Points, in no order, along strands that fork, close into loops and pass close to each other.
In the rows, 128 means zero.
Two points are linked if the straight distance between their rows is under 108. Some points are linked to none.
Gurub: [125 161  95 126 141 146  80 135 125 116 189 175 152 104 155 129 102 121
  99 162  94 133 122 185]
tesi: [118 146 129  90 141 103 184 185 113 124 151 152 164 154 125 111 155 150
 123 163 104 145 125 141]
gir: [134 125 141 102 170 173 164 124 118 121 153 127  40 120 148 164 119 145
 100  78 103 103 135  99]
bam: [ 92 114 127 130 120 104 131 122  99 169 139 134 169 133  90  76 132 134
 151 133 143 179  76 153]
Gulat: [141 170 105 156 104 136  80 150 143 140 167 155 144 131 143 125 134 114
  98 175 121 128 136 182]
sigof: [136 179 112 150  95 125 115 159 139 160 131 144 160 147 108 106 123  88
 129 162 136 138 143 168]
soti: [142 113 160 105 152 123 141 139 164 132 192 125  64 116 141 142 164 145
  93 116  72 110 136  73]
Fepog: [133 129 110 140 151 111  90 129 167 126 107  45  74 120 208 198 144  96
  76 103 123 126 150 107]
zotep: [124 142 105  94 139 117  94 136  93 169 130 154 159  87 116 103 101  84
 139 101 142 185 116 180]
ded: [ 95 148 106 152  93 145  92  91 150 150 143 118 178 112  83  94  82  70
 183 124 127 147  93 129]
Miz: [ 72 118 101 175 108 163  81  80 114 130 158 156  51 106 148 126 127 153
 204 139 137 115 118  74]
Pon: [158 115 135 107 130 133 124 118 103 154  54  98 124 129 108 159 108 118
  88 108 168 120 141 142]
palo: [124 136  89 114 130 177  98 154  95 142 108 166  92 119 165 149 141 129
 112 104 110 155 143  97]
dugag: [118 113 117  66 128 136 121 155 119 125  70 127 195 139 132 132 129  91
 126  93 153 128 132 105]
lup: [145 160 144 142 118 119 176 137 177 129 111  98 129 160  91 129 165 106
 162 158 151 101 146 112]
fiki: [143 116 120  85 106  73 116 161  97 143  99 151 189 143 145 112  72 117
  85 118 156 136 157 171]
Suna: [105 112 154 176 127 139 165 113  98 111 111 164 101 157  96  81 126 162
 165 122 158 136  98 111]
sukov: [114 129 113 181 110 160 128  90 130 192 103 146 101 125  82 113 106 102
 180 116 169 130 131  99]
Bik: [107 139 137 157 121 138 161 129 136 143 152 152  49 138 115  93 124 136
 173 116 131 112 135  65]
pirar: [156 143 137 100 144 109 134 124 105 134  76  98 162 122  97 138  89  86
 102 122 158 139 132 197]
Ruf: [ 87 129 125 144 153 182 156 117 137 145 145 124  88 138 152 177 200 110
 169 128 144 125 114 109]
gizom: [ 92 129  99 138 130 174  68  70 111  91 140 141 143  86 124 105 100 135
 173 131 116 153  66 151]
Kulog: [ 90 134 135 183 114 150 132  76 110  88 167 136  89 136 111 101  93 152
 159 138 103 138  58 147]
ros: [ 96 108 131 188 125 187 110  50 110 147 102 151 129 111 138 167 144 108
 216 142 162 139 103 130]
fam: [121 125 111  84 178 142 126 131  99 125 113  85 141 116 168 191 109 109
  57  87 107 147 118 162]
Muk: [136 124 124 103 159 109 169 122 161 148 116  38  94 140 144 195 159 132
  88 106 139  85 147 110]
vizu: [ 83 123 148 204  95 145  97  68 163  78 155 122 108 149 157 142 177 128
 216 170 143 108 103 104]
simu: [ 99 144 128 114 149 128 149 155  94 134 169 172 150 134 129 106 145 135
 116 156  95 176  89 170]
Gazi: [111 154 159 192 107 151 135 110 158  99 134 134 116 159 123 127 186 115
 184 168 151 125 101 123]
Dumiz: [116 137 118 197  74 157  54  88 172 132 134 135  92 113 133 104 148 124
 199 152 146 100 132  93]
kavi: [ 87 114 127 182 114 167  96  64 115 131 143 138  81 116 107 125 106 140
 173 127 157 100  91 104]
Vug: [144  92  65  49 130  90 182 149  73 123  68  91 158 120 129 130 100 153
 146 105 130 172 177 141]
varus: [127  93 143  56 129  68 169 147  86 119 133 106 176 100 169 147  35 138
  72 122  84 126 174 131]
nef: [157 119 165 124 110 124 124 156 141  94  84 132 115 155 129 119 156 136
 114 114 158  93 144  93]
Renek: [127 139 128 120 136 135 192 161 124  98  89 159 122 159 110  96 146 138
 176 112 141 135 149  87]
sepas: [113 116  91 120 149 131 189 139 111 186 105 148  92 133  84  92 111 158
 169  99 135 154 153  85]
Teso: [113  99 136 134 114 118 175  94 141 143  89 120 186 138  60  86 124 129
 206 118 168 135 114  93]
Lotiz: [141 137 155 117 104  67 144 166 102 109 140 160 154 138 186 125  53 115
  63 147 101 123 182 149]
nopub: [104 132 107  92 140  90 149 176 102 128 151 180 188 134 121  56  99 128
 152 110 127 174 129 140]
rig: [111 168 104 145  93 107 163 155 141 164 125 140 182 162  88  78 129 106
 174 167 139 149 141 136]
vaka: [ 95 148 100 119 152 187 100 119 125  78 133 155 141 103 139 130 126 107
 163 120 112 147  87 114]
Taku: [135 121 142 119 121 132 183 161 135 115  79 139  86 163 141 126 170 125
 179 101 160 113 184  73]
Zosa: [106 120 143 137 133 153 144 122 119  90  88 166 185 138 107  98 133  99
 185 106 148 154  95 113]
tavil: [128 159 112 110 112 126 140 174  94 130  67 118 102 147 185 142  97  99
 113 103 110 163 185 107]
bubof: [128 123 130 148 149 169 107  81 135 128 186 145  84  85 104 134  95 161
 101 120  92 106  96 113]
tata: [ 75 119 127 179  72 141  90  89 146 130 154 111 159 155 112 112 153 139
 157 161 129 127  67 114]
voriz: [184 140 150 142  94  99 102 150 134 139 122 140  91 130 122 107 101 138
  77 119 110 109 168  98]
vuso: [ 79 110 132 183 123 156 116  28 103 110 117 126 134 128 117 150 123 104
 216 143 142 157  72 159]
kug: [159 121 146 127 132 122 186 147 110 146 112 131  40 148 124 130 147 165
 126 114 144 106 171 111]
sobe: [115 114 125 105 147 161 131  94 143 146 108 110 170 106  87 147 126  80
 164 100 158 133  88 120]
pepam: [158 139 151 128 164 119 157 126 117 128 143 123 134 133 105 150 137 141
  68 155 112 132 111 198]
safo: [ 96 157 110 140 137 158 151 141 113 148 124 155 129 140 121 114 145 107
 166 135 122 170 109 118]
daluk: [126 130 111  81 163 122 119 137  91 161 131 125 153 113 158 169 107  94
  69 119 114 167 125 202]
Mil: [151 120 123 140 143 143  72 106 195 110 114  99  73 115 158 170 170  83
 146 110 160  84 153  99]
tofe: [108 133  93  90 115 123  93 160 135 188 152 136 173 127 125 134 143 109
  99 141 130 124 122 108]
vuk: [130 127 127  70 146 106 186 147  72 125 111 102 128 121 167 149  62 130
  82 107  74 158 166 142]
kufa: [164 105 105 139 112  80 150 153 120 179 125 149 154 135  69  69  98 194
 111 141 124 129 171 127]
Rele: [149 113 134 124 120 127  83 150 112 138 109 115  54 125 209 170 166 138
  77 117 102 145 161 109]
vatap: [116 107 141 102 156 150 213 101 126 127 104 107 133 127  84 138 136 118
 193 110 170 114 112 117]
veze: [151 118 135 113 120 126  75 154  95 115 101 149 133 115 167 154 100 130
  55 113 120 128 138 135]
Tamo: [109 105 148 140 139 139 179  93 129 179 141 108  93 129  74 129 123 155
 139 126 163  97  93 120]
Sesed: [128 142 118 173  90 151  97 122 156 166 114 150  96 132 108 109 147 104
 169 132 153 126 145  78]
vopif: [147 110 129  92 112 107 135 154 144 153  96  94  67 138 151 135 139 133
 119 100 120 106 178  55]
lobul: [130 114 181 187 106 139 122 113 176 117 125 137 103 152 131 132 203 100
 196 146 181  93 131 100]
fur: [ 97  84 124 140 127  79 185  93 115 129 107 119 159 147  65  62 114 177
 209 119 153 168 110 116]
dekor: [ 69  88 148 162 134 169 151  90 138 157 140 124 127 138 141 182 178 102
 206 118 168 106 100  80]
pota: [135 104 128 100 145 108 139 160  68 162 102 168 158 135 123 114 145 158
  96 123 138 177 132 169]
Vumop: [121 131 107 146 117 131 100 142  92 158 192 210 145 109 133  85  99 145
 106 142  85 167 126 142]
Nikez: [114 126 141 166  81 104 171 114 162 146 123 107 152 162  72  76 137 149
 190 148 155 110 120  88]
Mel: [159 124 142 120 113 104 173 157  96 126  66 106  81 152 147 143 137 162
 106 132 132 125 179 120]
Gepu: [131 144 121 101 127 139 119 180  96 118 113 142  88 143 198 155 147 127
  94 110  84 161 159 109]
rilod: [141 123 121 162 129 152  37  98 158 114 139 138  75 101 167 119 196 164
 159 168 142 104 129 119]
nen: [ 84 116 132 178  74 112 121 107 123  97 147 135 163 166  96  49  95 150
 159 118 112 150  67 122]
nop: [138 122 123 108 158  87 181 133  96 105 106 144 154 112  70  54 102 154
 178  95 143 183 125 158]
vumu: [151 145 128 140 110 143  88 153 152  99  91 149  56 134 178 131 181  93
 157 127 131 137 165  97]
pel: [179 146 155 155  97 107  93 144 139 130 174 159 120 120 126 111  93 128
  60 140  79 109 169 143]
lenu: [136 112 131 134 128 148  79 133 105 143 154 171 140 110 126 130 148 162
  76 147 110 131 105 142]
tet: [160 125 122  95 130 100 190 123 116 142  80  54 107 125 110 173  89 149
  94 141 124 108 161 141]
rofi: [157 111 141  77 130  73 160 135 118 121 129  86 165 111 117 150  50 140
  64 135  99  93 161 140]
dazun: [133 134 115 133 147 154 120 118 136 135  82  75  87 136 175 205 154  97
  97  97 144 124 154 124]
vuzo: [133 133 149 130 142 116 154 111 107 105  86 146 178 117  81  67 112 101
 197  89 160 187 109 159]
sezez: [139 129 141 119 121 108 150 136 119 154 129 128 173 133  72  84 128 139
 125 149 145 139 100 176]
fotu: [134 146 114 159 176 143 116 100 178  95 183 108 125 116 125 162 161 142
  83 141 114 103  76 148]
gome: [148 109 112  78 135 129 174 118  90 168  54  76 108 120 113 156  90 137
 112  94 144 134 165 134]
Rak: [131 109 146  80 129 100 117 122 121 149 215 183 188 108 134 106  78 114
  77 123 110 129 123 186]
Zusur: [124 124 130  96 145 173 148 124 141 136  74 115 174 134 127 170 146  73
 151  93 147 130 128 111]
Zano: [144 141 133 121 144 146 147 139 102 124 148 168 102 115 112 114  99 132
  99 116  84 145 120 137]
Gug: [127 130 129 147 138 110 197 145 125 104 115 158 125 156  84  57 116 179
 165 131 125 144 128 105]
tov: [158 129 146 101 135  84 179 149  93 143 122 117 143 139 124 150 119 152
  68 166 104 132 160 179]
keri: [121 142 128 143 104 141 112 146 127  90 124 170 185 136 105  71 103 103
 153 120 138 135 107 130]
taz: [152 176 125 137 133 121 142 147 142 137  92  92 116 151 131 170 129  84
  99 152 135 128 158 155]
Kiza: [134 144  95 128 125 150 101 132 103 178  84 158 142 112 104 119 103  88
 134 108 149 167 143 139]
mufa: [101 104 120 147 128 194  99  97 104 131  90 165 137 116 147 160 187 129
 172 131 163 147 101 114]
bev: [149 120 147 103 158 133 140 140 142  98 159 110  47 125 192 170 147 134
  81  90  69 120 152  93]
Legig: [147 125 128 110 106 120  77 176 110 109 137 184 159 131 148 106 104 137
  77 113 120 119 141 111]
Dof: [120 118 101 119 114  90 166 133 131 166  97 128 211 135  65  80 127 121
 197 136 157 164 143 132]
rav: [161 150 150 129 119  90 146 148 169 129  89  66 104 157 133 160 170 106
 116 157 146 105 170 123]
nolod: [160  76  99  82 142 102 206 120  95 122  81 120 125 121  75 119 128 196
 155 119 152 134 144 139]
fezan: [140 166 114  81 128  88 155 164 169 123 153 100 177 141 106 125  92 102
 109 149 111  91 147 135]
Tero: [124 113 135 122 114 139 112 127 156 164 116 103 166 138  94 145 177 126
 114 139 165  97  98 101]
vaz: [145 125 136 117 116  81 142 127 125 138 171 136 173 100  69  43  62 140
 129 103 116 144 114 175]
Lopa: [106 151 117 161 144 171 128  89 191 148 146 100 113 118 112 173 142  77
 166 126 147  95 113  96]
kolu: [133 106 117  91 121  97 197 137  87 142  82  29 130 106 168 183  86 161
  95 146 106 142 165 144]
Kogab: [166 105 154  87 134  95 152 118 133 129 160 115 168 114  78 117  83 159
  68 129  99  92 133 138]
ziza: [114 114 158 110 118  88 136 175  93 136 111  79 141 121 225 169 112 140
  55 139  99 138 163 125]
Sop: [144 126 131  98 163 134 176 117  93 118  97 148 111 112  81  90  96 131
 147  79 136 157 116 141]
Dig: [131 136 124 107 141  91 101 154 171 105 128  75 185 143 153 179 128 101
  59 133 137  89 126 143]
kipe: [105 177 104 105 137 126 137 149 165 144 180 119 171 128 103 115  93  82
 130 143 103 126 107 144]
penu: [159 162 134 130 114 114 151 134 138 124  61 104 170 150  95 133 112  85
 129 145 158 117 160 156]
namag: [114 142 116 184 132 179  81  78 159 101 118 129 158 115 150 168 193 122
 183 166 154 119 112 138]
Dusi: [141 155 113  93 144 149 116 133 157 109 100 104 140 120 114 149  74  80
 107  90 122 107 129 108]
vitu: [145 118 163 109 128  74 121 148 155 129 197 119 159 126 151 156 120 126
  41 144  80  96 163 112]
boza: [106 100 113 140 154 128 185 107  94 173  83 149 118 127  85  82 120 141
 207  81 166 187 138 115]
pufe: [132 125 140 150 126 136  82 120 207 118 147  93 144 134 113 149 183 114
 128 139 155  79 101  96]
Sase: [105 110 111 118 135 152  58 101  92 113 142 153 186  85 125 106 128 134
 141 131 143 159  64 177]
bunak: [147 123 116 122 127 121  42 131 126 124 157 142 143  97 176 175 107 133
  45 135 103 109 149 140]
numi: [108 123 133 183 101 143 100 114 128 127 173 168  48 125 134  94 134 163
 161 133 118 121 111  71]
Vebu: [131 121 150 132 148 174 213 117 127 144  90 116 114 145 138 181 159  82
 196  96 173 103 169 122]
vorut: [107 134  89  90 125 119  87 151 105 187 161 168 177 115 143 123 110  92
 108 136 141 158 124 171]
kib: [165 151 138 143 101  94 131 165 111 134 154 184 148 147 134  95  70 134
  72 142 106 130 173 166]
rasez: [129 138  90 128 134 181  36 113 140  84 106 150 173  96 152 144 143 125
 128 138 143 106 118 141]
Guto: [ 82 140 104 176 145 157  69  62 153 102 145 111 129 109 166 154 192 181
 185 186 133 115 107 127]
galiv: [157 138 118 157  97 107 123 154 141 175 128 151 114 140  86  69 112 158
 114 128 129 122 158  98]
vebo: [138 155 121 166 104 164  75 136 152 109 100 151 162 135 146 148 183  89
 160 161 150 133 138 134]
bakov: [126 122 122 115 138 168 144 122 124 138 101 137  92 124 109 133 119 113
 146  84 152 114 130  82]
nem: [144 123 117 111 129 116 173 155  89 156  68 136 128 151 113 128 151 149
 122 133 151 155 160 145]
fuzum: [134 114 146  93 128  90 117 138 123 167 197 152 182 129 148 155 112 126
  46 156 103 113 151 168]
vara: [103 122 171 153 144 156 178 123 118  88 155 150  75 146 121 117 151 157
 150 122 138 111  84 112]
velud: [170  99 180 113 128 101 155 136 132 124 138 124 103 138 110 127 162 189
  76 140 112  92 142 100]
kan: [110 106 146 153 154 172 135 123 133 117 142 125  47 130 167 175 191 109
 170 102 176  89 146 118]
vaf: [ 78 109 121 193 114 165 131  69  99 159 114 157  93 131 118 124 113 110
 214 110 159 146 108 104]
mukuz: [136 152 124  86 143  66 141 145  99 155 136 136 173  96  99  80 105 104
 163 104 158 188 136 203]
gugov: [ 74 145 105 132 135 142 112 129 120 128 190 150 147 125 136 120 134 131
 142 162  86 159  73 138]
Lifu: [ 74 140  79 164  91 154  64  75 117 156 139 131 176 114 129 127 136 122
 188 173 128 160  96 151]
bemuv: [119 114 139 146 111  98 156 111 126 119 148 123 155 132  59  39  77 158
 149 115 126 137  90 133]
luv: [138 140  94  65 115  69 176 163 143 125 114  69 174 138 122 159 104 117
 120 168 119 105 169 137]
pogag: [ 94 133  99  73 170 165 118 140 102 111 147 147 154  96 142 129 122 101
 133  97  98 167  83 134]
povev: [116 129 122  63 138 118 143 165 128 117 102  74 153 142 175 171 127 121
  87 102 111 119 147  93]
gepi: [151 139 139 150 165 134 126 123 139 120 163 126 106 126 141 175 161 148
  61 148  96 121 114 161]
vela: [139 158 144 165 104 126 142 143 137 129 196 154 145 137 104  84 112 139
 104 166  85 131 105 175]
Pek: [168 120 161 133 110 114 156 136 143 105 100 123 142 149  73  96 136 164
 112 134 166  82 124 123]
tano: [162 148 155 121 123 106  85 176 162  57 137 135 106 139 174 122 142 110
  91 131  95 111 146 114]
rarom: [146 116 134 126 124 144 120 144 115 141 104 123  12 134 193 163 159 125
 121  89 133 124 174 100]
duvi: [122 125 150 146 121 166 151 133 142  94  93 169 141 149 129 120 163  99
 191 109 150 129 123  76]
Musir: [116 128 123  80 174 160 157 121  93 130 118 122 125 106 117 134 130 110
 136  88 126 168  96 157]
zema: [155 134 157 132 128 134  91 155 139  62 177 171 116 123 159 115 148 147
  91 139  81 116 116 112]
mebo: [155 110 171 101 120  90  97 168 159  69  96  97 110 148 173 135 149 123
  87 116 128 102 142  86]
Kivef: [147 111 171 141 120 131 136 136 155 112  92 124  85 154 140 133 196 106
 167 117 179  94 159  93]
tulup: [ 81 113 142 166 107 122 125  55 101  99 124 129 143 151  99  94 113 114
 201 117 132 185  63 146]
fifo: [123 147 127  90 144 125 115 160 113  97 158 147 130 113 194 163  77 105
  63 113  62 132 156 123]
Riz: [121 137  83 154 114 161  69 122  91 162 115 181 128 106 120 106 120 135
 142 138 136 164 120 141]
mig: [102 119 167 150 134 138 203  90 159 125 128  98 147 149  88 142 145 107
 206 136 165  94 102 105]
Muvi: [123 147 153 133 144 131 188 116 169 115 133  88 155 155  75 129 155 126
 151 159 150  97  92 139]
vavi: [135 151 109 143 131 159  79 145 133  94 100 145 107 133 181 166 188 108
 128 152 130 139 147 137]
gapud: [151 121 147 154 142 157 100  96 170 110 170 117  75 107 105 131 113 145
 108 107 141  64  99 103]
gegul: [ 98 111 131 150 112 143 118  64 132 166 112 122 176 108  91 124 107  76
 209 106 149 162  86 111]
lokar: [121 139  91  95 164 164  75 122 111 107 152 158 146  88 155 154 111 123
  93 120  92 140 109 160]
dol: [ 82 101 142 148 129 115 155  64  99 140 106 138 148 132  97 102 107  96
 228  87 142 190  91 111]
vov: [159 139 137  92 118  66 163 169 159 106 112  58 131 147 142 161 138 139
  94 167 113  94 169 115]
Gagi: [130 142 108 117 100 135  77 172 121 104 112 185 181 145 149 107 113  94
 120 126 148 135 138 139]
sutig: [131 122 147 149 127  94  73 155 143  96  95  60  94 103 234 169 119 111
  69 118 111 136 144 115]
pas: [132 140 108 123 154 184  94 130 116  93 123 149  65 110 189 171 171 147
 118 116 111 132 134 122]
Fuf: [152 142 122 157 107 130  47 125 200 112 172 111 125 117 134 121 163 129
 107 153 118  91 119 125]
Gefog: [137 152 129  82 159 133 209 150 108 107 111 103 106 149 135 156 128 139
 112 128  97 138 145 149]
zotur: [129 122 114  73 126  99 107 159 135 166 129 106 192 138 126 158 123 110
  72 136 147 104 133 139]
fena: [152 122 132 145 105 164  86 104 148 142 130 134 118 108  81 105  95 139
 106 101 148  86 104 104]
Sogop: [100 132 119 171 161 165  72  61 146  92 147 128  68  91 178 144 173 175
 197 157 145  87 132 117]
Febe: [134 142 116 141 108 140  87 152 136 132 151 182  74 115 140  91 137 145
 132 122  98 135 137  68]
mugir: [161  96 131  82 141 117 160 119 117 144 110 107 129 112  74 122  92 163
  96 106 125 103 130 111]
sotiv: [156 136 131 137 150  79  89 147 183 115 162  88 100 134 182 168 173 113
  65 153  93 120 144 133]
Tavu: [141  95 153 124 144 134 168  98 110 162 146 135  98 108  65 104  99 178
 110 113 122 110 102 112]
fid: [100 144 145 156 114 123 151 113 163 117 169  91 169 147  77 101 126 126
 143 155 121 118  58 150]
kek: [106 122  93 168  89 146  60 114  90 151 170 184 145 103 134  84 111 175
 126 157  98 151 105 145]
foz: [116 131 131 146 125 149 120 105 113 119 167 162 112 109  96  86  83 150
 123 117  92 139  78 127]
suteb: [139 102 145  93 112  68 142 131 114 151 203 185 199 113 113  52  70 149
 110 110 127 143 136 190]
pes: [118 109 133 147 112 165  87 123 108 117  99 163 165 135 116 121 173 140
 132 138 166 135  88 133]
mafis: [140 115 129  95 180 155 155 115 120 127 122  85  93 120 146 189 114 134
  65  79 108 118 120 128]
Gebe: [150  97 148 121 154 121 102 128 184 118 170 114  34 120 164 135 186 127
 117 118 113  95 127  89]
gata: [ 84 128 116 117 121 145 105 136 161 140 167 123 138 130 119 125 154 125
 142 135 113 114  88  61]
zefoz: [171 109 155 131 142  85  82 144 185 106 132 103  46 140 180 131 179 107
 108 149 100 126 146 125]
Kelo: [ 81 114 118 166  88 125 116 110 122 179 130 129 163 148  89  96 146 138
 162 147 145 152  86 104]
nutim: [137 129 112 114 142 135 160 142 109 167 121 163  84 118 102  99  86 160
 116  93  96 149 148  86]
zoza: [117 130 100 148 171 191  84  87 137  99 133 137  77  87 158 164 155 159
 138 127 140  99 115 125]
suzir: [121 110 155 116 117 107 174 156  91 145  87  31 105 117 211 175 119 165
  83 128 103 149 166 112]
bas: [145 139 127 153 150 175 109  98 122 113 113 141 108 115 104 144 128 126
 114 126 146 122  94 167]
Pim: [130 125 121 121 166 140 140 126 157 169 154  85  80 133 137 192 186 137
  90 118 127 107 122 115]
pilit: [164 110 152 163 112 139  58 118 148 123 122 134  78 121 133 133 182 149
 109 138 160  92 126 120]
vetap: [135 186 142 152 139 129 155 153 152 119 171 127 110 146 115 123 147 119
 115 168  93 132 113 152]
Kul: [147 142 111 140 123 138  48 132 159 131 178 154  68  90 160 119 153 148
 122 154  75 122 148 100]
Lum: [ 68 126 112 185 134 164 112  34 112 112 169 114  76 121 120 143  99 148
 179 144 122 116  75 144]
sifez: [159 142 129 119 133  96 198 148 115  98 132 155 143 138  82  70  95 164
 125 147 108 137 145 162]
kaguv: [ 85 111 118 191  58 115  90  63 103 102 131 129 152 154  99  66  86 131
 180 111 113 177  76 168]
pudop: [ 93 128 118 107 184 162 185 119 143 148 147  95 112 137 130 178 181 124
 131 120 133 124  94 130]
dif: [ 76 117 132 169 104 111 182 102 138 145 132 129 121 173  91  88 114 136
 209 122 143 124 119  58]
nog: [169 150 159 178  87 128 107 138 161 101 179 151 116 128 107  77 118 150
  98 138  95 102 123 135]
Mezir: [148 124 159 139 129  67  77 160 152  97 150  97 107 121 228 168 133 103
  50 150  81 133 165 137]
kozun: [141 156 110 193 111 183  65  84 155  93 142 132 111  96 124 115 126 161
 143 154 131  97 117 163]
Lav: [136 122 150 122 137 146 172 123 124 119  63  50  80 152 172 196 132 104
 121  92 159 111 172 120]
sur: [160 143 134 102 154 121 153 133  84 129 114 134 111 114 127 137  67 116
  71 107  89 147 148 161]
fud: [ 57 146  98 144 139 157 122  92 147 114 175 106 136 134 142 149 145 109
 178 158  93 147  65 107]
Kemu: [152 132 100  84 143  72 159 157  86 140  72 142 169 123 110  93  98 111
 153 105 159 190 179 188]
Gubo: [136 146  99 119 116 137  29 146 145  84 148 152 172 115 180 150 116 116
  85 138 133  97 141 150]
vite: [158 135  87 141 152 102  39 118 203 118 172  98 111 103 170 155 172 125
  92 144 105 104 138 124]
tugi: [141  97 144  92 138  94 113 136  77 166 152 164 179 107 107 102 127 144
  85 118 143 164 106 201]
ver: [163 146 155 124 117  86 130 147 138 102 110  85 150 131 130 145  66 125
  56 138 118  92 151 152]
vegor: [127 153 135 133 137 126 106 108 117 127 169 128 152  93  91  93  88 106
 132 124 122 164  74 208]
pubo: [145 154 152 111 140  99 182 171 134 114 174 140 118 144 128 128 142 145
  92 166  63 123 148 129]
vip: [142 120 158 149 135 141 152 120 136 162 129 119  65 141  99 147 156 146
 130 128 176  85 134 119]
budi: [142 105 110 106 115  58 168 144 111 156 149 137 201 125  74  57 114 172
 142 155 145 149 136 189]
Kov: [140 116 114  71 113  92 138 170 109 112  65 128 202 150 125 114  98 119
 122 123 159 127 162 131]
Nelu: [135 141 120 117 167 142 106 133 156  79 138 114 164 134 131 165 150 110
  80 123 135 105  93 151]
zom: [136 107 159  84 139 102 141 166 118 111 132 102 131 140 180 167 145 148
  59 121  86 123 149 104]
gol: [135  92 109  84 148 140 240 121  98 123  92 107  98 139  96 133 139 164
 187 111 164 114 157 128]
bino: [148 168 121 131  88  90 112 189 136 146 111 142 138 159 145 117 118 100
 105 154 126 128 184 128]
Veviz: [117  96 156 196 132 163  98  98 147 118 143 142  75 120 151 152 181  99
 211 125 187  78 136 101]
Pur: [125 136 138  92 103  76 135 191 116  95 106 123 159 138 199 134  63 115
  87 125 110 113 176 108]
gar: [119 113 109  57 109  84 155 180 106 117  87  90 162 134 171 142  87 140
 107 116 107 127 183  88]
dida: [130 139 132 104 139 163 201 125 107 142  62  83 107 150 148 185 141  93
 151 103 144 139 171 139]
Feku: [111 136 118 166  80 148  52 129 168 114 163 130 164 124 127 104 165 141
 133 163 130 103  94 118]
rufi: [164 108 124 107 114  66 162 153  99 166 145 148 177 138  97 102 104 170
  88 163 117 131 169 174]

A piece is all that can be reached along the links. How many separate loops has the piece of each point below (a circle has one, a figure eight two, a Y none), and how many tips (points with one link)?
kib: loops 0, tips 9
Gagi: loops 0, tips 12
Tavu: loops 0, tips 11
pilit: loops 1, tips 4

A fork is a point with three links, a tip a point with one. Leave the first point through the second and follow the links. Name the first fork or tip that comes.
rufi, tov: zotep
povev, zom: rav
tugi, pota: rofi
taz, penu: pel
rofi, Kogab: tugi
